Each row is a point on a landscape with many valleys, with its height.
A ball rolls from a point to the lowest of its 2 nearest points, and stops where none of them is lower. Distance is the straight distance between rows; heights are no part of it.
laped: [162 117  95 141  85  84 126 128 136  91  73 109 137 127  92 142  97 113
 103  97 171]  (h 4.39)
Guzi: [ 93 150 119 159 169 149 125  89 178 117 126 174 119  85 126 172 108 117
 121  96 134]  (h 4.46)
mikod: [137 112 128 143 145 165 116 150  83 136 141 121 129 162 134 190  95 152
 138 115 122]  (h 5.07)
beven: [142 125 130 138  78  62 156  97 110 143 124 136 178 110 133 151 186  99
 127 161 153]  (h 1.55)
beg: [133 167 139 183 131  96 139  73 124 127 133 123 121 124 106  88 104 162
 136 165 197]  (h 3.79)
Fufu: [ 89  37 102  87 169 133  84 190  96 128 169 117 134 173  82 112 115 102
 131 138  84]  (h 7.35)
tir: [121 108 132 144 144 166 107 135  45 133 157 123 118 161 152 126 123 196
 149 104  93]  (h 4.35)
Mozom: [142 107 106 121  85 119  87 129  64 113 116 122 137 134 165 128 184 153
 130 108  70]  (h 4.92)
Luvap: [121 175 170 151 104  99 183  31 143 130 110 184 114 105 160 140 137 101
 156 170 142]  (h 4.45)
lodeg: [160 131  89 132 104 121  98 138 139  61 108 126 120 139  98 150  89 145
 125 139 195]  (h 4.79)
tuges: [134 180 119 122  95  81 120  98 105 171 102 138 192 103 106 162 163 114
 134 155 154]  (h 2.69)
Vizov: [118  40 151  82 149 120 138 173 110 140 190 114 149 149 139  72 193 129
 113 146 136]  (h 1.76)
Zeril: [ 88 181 139 177 193 146 105 124 179 186  90 135 115 111  87 164  65 102
 151 106 142]  (h 5.45)
Lomik: [128 108 102 121 159 147 119 171 125 147 163 118 110 127 144  87 140 124
  93  86  66]  (h 2.07)
Kobuz: [117  99  74 106  99 150 101 144 114 133 184 159 126 170 143  74 182 141
 144 144  97]  (h 3.95)
Nev: [159 133 148 124 110 126 147 130 134  89 161 184  68 124 169 112 123 136
  79 100 111]  (h 7.33)
tav: [100 152 115 163 171 149 126  79 159 159 102 153 141 118  98 184  70 117
 163 105 126]  (h 5.10)
fev: [158 173  83  93 165 172 113 136 101 176 153 130 141 167 127 164 132 145
 176 102  82]  (h 9.13)
linab: [114  86 107 111 215 161 165 147 187 123 188  76 112 125 110 108 122 113
 128 108 122]  (h 4.37)
Gegap: [146 198 116  84 127 170 101 150 126 139 129 136 151 150 152 176 103 111
 170 130  72]  (h 8.89)
nit: [180 103 113 146 136 119  99 179 119  74 121 106 125 146 128 154 122  92
 144 127  99]  (h 6.45)
nem: [125 181 105 129 127 143 109  98 107 150 110 110 103 127 142 188 173 182
 157 121 166]  (h 4.91)
zadod: [139 143 110 148 134 116 112 161 133 136 163 137 113 111 115 112 148 118
 120 102  89]  (h 0.62)
melum: [123  90 103  79 112 137  96 165 124 139 179  93 152 168  66  97 147 140
 100 141 155]  (h 7.93)
nabib: [130 146 118 115  99 152 157 149 163 167  94 122 143 185 152 151 111 119
 144  90 156]  (h 7.14)
Bak: [ 98 114 101 101 129 164 119 128 136 149 174  89 157 144  73 126 136 156
 126 156 145]  (h 8.18)
bila: [ 46 132 111 110 145 185 122 150 168 153 142 100  99 107 114 142 101 146
 131 105 119]  (h 3.01)
magif: [149 131  83  83  98 127  91 116  49 136 106 136 131 134 131 145 196 180
 123 107 105]  (h 5.40)
koro: [127 110 134 130 187 140 139 152 169 115 157  72 122 121  90 112 100 101
 108 140 127]  (h 3.47)
valev: [108 177 146 157 168 112 129  96 154 152 133 200 103  72 131 146 109 130
 115 117 121]  (h 3.52)
begod: [186 115 114 123 105 124 112 178 150  73 108 124 113 137 155 109 131 100
 143 150  74]  (h 6.10)
Ror: [126 103 164 158 183 128 158 117 137 111 127 131 133 141 111 143  35 113
 122 133 164]  (h 2.94)
lavo: [ 93 155 189 147 159 129 135 111 134 136 172 155 107  66 167 115 122 147
  91 117 134]  (h 1.87)
rov: [124 179 122 112 130  86 118  29 121 156  37 158 123 106 103 171 164 124
 182 159 168]  (h 4.38)
Tibir: [136 153 150 123 145 133 137  38 174 114 101  99 147 128  98 100 101 118
 116 155 105]  (h 5.54)
Pon: [158 162  92 112 136 142 159 105 138 161  61 110 156 167 140 181 110 122
 170  75 153]  (h 7.38)
lut: [128  46 126 106 191 170  89 181 107 108 147  95 107 174 105 141 118 100
 121 141  84]  (h 7.04)
lamag: [115 141 133 140 147 125 145 103 125  92 145 157 163 156 104 143  62 146
 122 108 167]  (h 3.78)
Fidok: [157  92  94 127  90  67 123 140  95 146 135 126 146 111 114 138 204 117
 115 147 134]  (h 2.55)
toz: [126 129 113 144 112 155 108 144  78 140 112  98 116 137 143 195 147 163
 147 103 144]  (h 5.48)
foler: [147  89 145 146 108  99 146 131 147 105  87 106 123 112 112 117 122 114
  71 111 166]  (h 4.08)
lizir: [144 130 175 161 151 151  75 139  72 107 149 125  91 126 145 118 123 165
 125 104  97]  (h 3.31)
losi: [117  64 115 105 125 117 121 139 124 133 191 133 127 148 138  58 203 128
 134 176 113]  (h 2.95)
gaf: [134 124 178 159 122  97 175 151 134 150 116 117 148  88 174 102 137  90
 112 118  85]  (h 2.57)
biba: [160 127 174 162 148 117 126 123  87  96 178 115 116 116 138  92 132 163
  99 143 125]  (h 1.75)
darop: [136 125 157 148 154 153 133 124 188 122  63  91  77 115 151 147 114  96
  91  98 141]  (h 3.30)
nipar: [152 124 162 128 149 107 161 160 147 130 113 119 180 102 134 111  93  78
 104 121  91]  (h 1.45)
dubu: [ 60 110 135 138 156 183 132 122 154 119 107 105  88 124 106 162  61 124
 128 119 153]  (h 1.56)
Larup: [171 147  60 107 133 133 167 107 107 128  90 126 179 130 146 192 147 132
 166  97 114]  (h 7.64)
Dob: [130 172 139 120  64  77 139 149 133 160 150 160 132 121 117  70 133 111
  90 149 140]  (h 5.80)
Ziva: [172 142  89  73 128 133  93 116  53 154 154 155 134 155 114  98 173 171
 122  98 113]  (h 5.47)
nof: [143 128 156 130 136 128 135 177  99 124 171 187  90 141 175  69 107 147
  99  82 112]  (h 6.99)
Bir: [110  85 155 100 179 174 138 193 134 145 158 106 106 141 146  98  95 127
 115  91  95]  (h 3.11)
Lodif: [101  56 104  99 136 133  53 177 112 131 155 119 140 164  81  74 155 112
 129 149 111]  (h 7.65)
pufit: [131 151 175 142  96 128 140 137 129 128 114  96 141  82 180  99 140 137
  87 115  77]  (h 3.36)
Dato: [102 160 136 134 117 183 137  92 149 158 125  95 107 133 152 145 153 162
 135 121 154]  (h 4.12)
dav: [ 75  87 193 137 186 140 167  77 152  98 126 110 138 126 101 126  53 124
 126 136 136]  (h 3.88)
fot: [176 121 137 153  90  88 158 165 147  77 115 142 108 120 145 113 112  73
 129 167 122]  (h 5.67)
zulis: [160 156 170 176 115 120 153  89 118  98 157 105  96 116 132  92 110 166
 100 145 173]  (h 2.93)
gerur: [103 113 113 141  91 126  67 183 101 103 122 134 117 132 123 137 140 151
 149 162 153]  (h 5.64)
giges: [149 146  51  91 118 127 132 135  99 145 157 170 131 163 122  91 168 134
 146  99 106]  (h 4.77)
mot: [124 164 121 139 123 100 118 117  84 110 175 174 150 125 109 135  94 161
 132 143 170]  (h 4.61)
tada: [118 113 111  93  92 128 139 109 138 105 134 156 167 119 144 203 142 126
 123 110 108]  (h 8.22)
sir: [120 125 164 124  62 135 129 169 128 111 108  98 124  92 175  65 162 140
 123 157  74]  (h 3.97)
fufog: [124 164  96 107 117  85 118  76 111 153  50 137 171 116  98 178 141 133
 150 138 173]  (h 3.55)
situt: [135 112 138 141 112  97 122 159  89 159 181 207 120 139 140  83 140 159
  95 117 148]  (h 6.62)
kobob: [105 160 193 140 133 137 164  81 139 116 133 153 116 104 192 132 118 131
 135 149 144]  (h 3.34)
Rudol: [135 137 131 100  82  78 140 167 100 162 168 171 105 134 131  78 168 122
 113 129 133]  (h 6.22)
tilaf: [166 102 149 157 128 117 148 117 167 130  65  69 113 139 142 118 124 110
 100 110 157]  (h 3.75)
pobub: [150  72 117 121 142 151  69 197 124  88 110  78 113 155 104 160 127 117
 133 138 102]  (h 6.74)
Zetu: [119 123 183 121 174 150 160  79 145 112 127  80 177 112 116 117  83 118
 135 158 111]  (h 4.81)
kepir: [112 108 102 141 145 147  63 130  41 140 165 182 106 151 133 118 127 188
 145  83 114]  (h 5.09)
luv: [127  90 143 125  61 124  88 167  83 120 129 128 132 131 168  81 162 155
 115 129  79]  (h 4.48)
zizak: [ 94 148 117 146 107 118  91 143  95 120 152 150 147 124 121 160 130 166
 145 162 172]  (h 5.19)
kez: [110 172 178 156  85  72 162 109 121 148 131 156 124  97 116  69 121 111
  86 157 149]  (h 5.30)
Beb: [ 96  95 141 125 173 167 147 114 189 114  60  77  92 121 109 150  85 109
 122 112 145]  (h 2.60)
ruza: [145 168 111 157 113 117 127 137 142 131 114 117 113 110 117 124 147 121
 127 136 124]  (h 2.11)
Visul: [133 172 133 115  81  89 157  30 125 137  74 179  97 106 110 173 163  73
 164 158 141]  (h 5.16)
Soni: [106 129 125 127 117 150 163  92 205 147  74  91 135 163  94 114 115 121
 158 143 168]  (h 6.57)
Sife: [130  57 134 124 141  86 129 142 108 148 178 122 170 127 108 128 193 139
  94 135 144]  (h 2.89)
nos: [127 137 133 104 108 113 145  58 202 126  76 108 123 140  95  94 141 107
 135 181 156]  (h 6.14)
bem: [128 178 139 175  74  83 166  52 124 136 106 135  91  92 105  79 116 131
 126 162 165]  (h 4.60)
zilag: [113 140 115 150 102 156 177 108 208 163  86 123 150 157 158 108 111 121
 165 114 173]  (h 6.87)
kavem: [135 130 119 116 103 134 120 155 148 123 104 153 167 112 168 173 134  89
 124 118  86]  (h 8.41)
nenaf: [ 79  57 129  95 192 157 165 169 138 102 155  77  98 106 143 120 106 124
 139 100 106]  (h 4.01)
sumiz: [172 140 118 126  69  95 133 146 139  45 111 126 123 150 120 125  99  99
 139 180 176]  (h 5.25)
goret: [153 121 157 128 179 104 123 160 173 118 119 104 147 112  98 135 100  74
 119 161 127]  (h 2.61)
ganet: [ 90 152 116 116 103 170 127 145 152 138 118 102  99  96 138 114 149 137
 125 131 139]  (h 3.25)
vut: [134 162 126 114 149 153 123 156 158 134 150 160 148 121 171 173 147 107
 161 137  54]  (h 8.65)
Soziv: [127 160  72 113 122 124 148  99 114 122 126 196 169 109 157 190 133 139
 165 104 124]  (h 7.94)

For each start below, name the point where the ball stops.
toz -> zadod
nof -> biba
vut -> Ror
zilag -> Ror
melum -> dubu
begod -> dubu
magif -> nipar

Call two points neighbours if one is among the 2 nearest of the other. Go from one point of each pair to the other, from neighbour to neighbour, staying as low as possible. Name the highest point that can't be avoided.
beven / dubu -> Ziva
beven / biba -> toz
dubu / nipar -> linab
dubu / Ror -> gerur
beven / Vizov -> Sife
lavo / beven -> Visul
dubu / zadod -> ganet
